Points on a hilly landscape, in no order, each with its height.
A climber steps from a point to the highest of its 3 nearest points, and stops where none of them is higher. Distance is the straight distance between rows; heights are no part of it.
lep (h 642): [ -6  -2  -3  -1 -18   4   0   6 -10  -1 -12   0  13  20   9]
tul (h 332): [  5  17   1   9 -11   8 -11   7   4   4  14  -1   8  11  -6]
Deti (h 651): [-17   8   4  -7   6   7 -16  -8  -7   0  -8  -2  11 -20  -6]
pokub (h 221): [ -1  19   2   5  -8   7 -15   3   1   2  11  -1  11   1  -9]
rono (h 641): [ -7  -2   7  -8  19   3 -10 -12  -4   6 -20  -8   8 -37   1]
Tuti (h 502): [ -2  14   1   4 -14   6  -9   4  -3  -1   3   1  13  14   1]
Fafov (h 574): [  6 -14  -7  -1 -10  -7  21   3  -3  -5   2   3 -17  22   8]
refe (h 621): [ -3  14   8   6   9  -1 -13  -9   7   4  13  -5   2 -27 -14]
bor (h 613): [-21   1   4 -15  15  11 -16  -7  -9   0 -18  -4  10 -24  -2]
Vavad (h 660): [  6   3  15  10  21 -10  -2  -9  12  15  -1  -7   9 -38  -4]
val (h 669): [-12 -29  -9  -7 -12 -13  20   1  -7 -12  -8  13 -25  17   9]
nudob (h 601): [-13   1   7 -11  17   3 -14  -9  -3   1 -13  -5   7 -29  -2]
niti (h 659): [-11  18   5  -2  -2   6 -17  -4  -4  -2  -1   1   9 -14  -8]
fubi (h 624): [ -3 -22 -18  -3  -5 -11  16   4   1 -12   8  14 -31  18  -1]
Ret (h 510): [ 16 -12 -10   0  -6  -8  21   6   4  -5  12   5 -26  22   4]
Gipe (h 683): [  4  16  11  10  13  -6  -7  -9  12   8  15  -6   1 -30 -15]
rof (h 569): [ -4 -14   4  -7  31   2  -7  -5  -4  16 -25 -13  16 -37   9]
veva (h 529): [ -2   8  -1   0 -13   7  -4   4  -6  -2  -2   0  12  17   2]
lig (h 575): [ -7   4   9  -3  16   1 -11 -13   0   4  -6  -5   5 -32  -3]
Sabaf (h 555): [ -7  15   9   3  10  -2 -14  -9   4   2   8  -2   5 -26 -13]
riso (h 718): [ -4  -5   8  -4  24  -3  -8 -12   2  10 -15  -9  11 -36   2]
Lugub (h 626): [ -5 -25  -4  -5 -15 -10  18   1 -11  -7 -17   7 -11  23  11]
fol (h 1): [  2  22   2  12  -1   7 -17   4   7   2  21   1   7  -5 -15]
topo (h 696): [-17  11   1  -4  -5  10 -17  -1  -7  -4  -7   0  15  -3  -5]
roz (h 600): [  3   1  11   5  20  -6  -4 -11   8  14  -6  -7  10 -37  -3]
Febof (h 45): [ -3  18   3   5  -1   5 -17  -2   2   1  14  -1   8  -9 -13]
rodam (h 298): [13 20  0 13 -8  8 -9  9  9  5 21 -2  7 14 -9]
poga (h 505): [  4   4  -1   2 -16   2   2   8  -2   1   0   0   8  20   7]
tesum (h 581): [ -9   0   1  -5 -14   7  -7   6 -10  -1 -12   0  16  15   7]
Faref (h 625): [  0 -11   8  -5  28  -1  -3  -6   1  16 -19 -13  17 -37   7]
Kozon (h 483): [ 10   5  -1   6 -14   4   4  10   0   1   6  -4   3  22   3]
bifa (h 405): [ 19  -3  -4   7  -6  -3  18   8   4   0  12   1 -13  24   4]
Dopup (h 520): [ -9  11   7  -1   9   2 -13 -11   1  -1   1  -1   5 -24 -11]
duze (h 685): [  9   7  14  16  20 -10  -1 -13  16  16   9  -6   7 -37 -11]
Vidi (h 665): [  0 -22 -13  -4  -9  -9  20   4   0 -13   5  11 -29  16   3]
Poz (h 406): [  9  13   0   8 -13   6  -6   8   1   1  10  -2   7  18  -3]
Vubu (h 619): [  6 -17 -12  -2  -8  -9  22   4   1  -7   7   8 -28  22   6]
Fuf (h 590): [  2  -6  10  -1  27  -4  -2  -9   5  13 -15 -10  18 -38   6]
Reb (h 407): [ 25  -1  -6   5  -3  -2  18   9   6   2  15  -1 -16  25   5]
Bes (h 544): [  4  -2  -3   2 -16   1   6   7  -6   2  -4  -1   6  23  10]
kag (h 629): [-15   9   0  -6  -9  10 -14   1  -9  -5 -12   1  17   6   1]
Kisik (h 710): [  3  12  13  10  16  -7  -6 -12  11   9   9  -6   4 -35 -11]
zadu (h 477): [-21   5   0 -11  -7  12 -13   3 -14  -6 -19   0  19   4   4]
nafi (h 603): [-23   5   0 -14   7  11 -16  -3 -12  -6 -18  -1  14 -13  -1]
suda (h 336): [ 26  -8 -10   0   6  -2  19   7  13  -8  17   9 -31  26   0]
Gom (h 695): [-22   6   4 -11   7   8 -18  -5  -9  -4 -12  -1  12 -16  -4]
rava (h 707): [ -3 -23 -10  -5 -10 -13  21   2  -3 -10  -3   8 -24  20   8]
risip (h 470): [  1 -13  -5   0 -17  -6  17   5  -7  -2  -7   2  -4  23  13]
lilu (h 459): [  8 -16 -16   0   0  -7  19   5   7 -12  16  13 -33  21   0]
Kelum (h 366): [ 17 -15 -20   2   9  -2  16   7  12 -19  20  18 -37  21  -6]
Fegam (h 364): [ 24  -7  -8   1   2  -3  19   6  10  -3  14   6 -25  25   2]
Punez (h 391): [ 13  -6  -5   4 -14  -4  16   6   1   1   1   0  -6  23   8]
sugo (h 460): [22  7  0  8 -9  4  6 11  7  4 13 -2 -4 24  3]
delem (h 606): [  3 -19  -5  -4 -15  -9  22   2  -4  -4  -2   6 -13  21  11]
gasun (h 719): [ -6 -13  -1  -6 -17  -1  10   7 -11  -3 -19   2   8  23  13]
zagu (h 620): [ -8  15   0  -1  -8   7 -15   2  -4  -1   4   0  14   2  -4]

For each start below, name every point that the climber comes to, in order.
Febof => niti topo
risip => delem rava
Sabaf => Gipe Kisik
lig => rono riso

Call two points neighbours if one is among the 3 nearest of the other. Go from one point of each pair to the other, from neighbour to neighbour, staying as high as possible. Name the lowest point that can't be avoided.
lep / Gom => tesum
topo / Gom => Deti
rava / Gom => risip
Kisik / topo => roz
topo / riso => nudob

Where does a climber stop that starts at each point below?
Poz => topo
refe => Kisik
lilu => rava
Vubu => rava
veva => lep
pokub => topo
poga => lep
sugo => lep
Lugub => rava
Punez => rava
nudob => riso
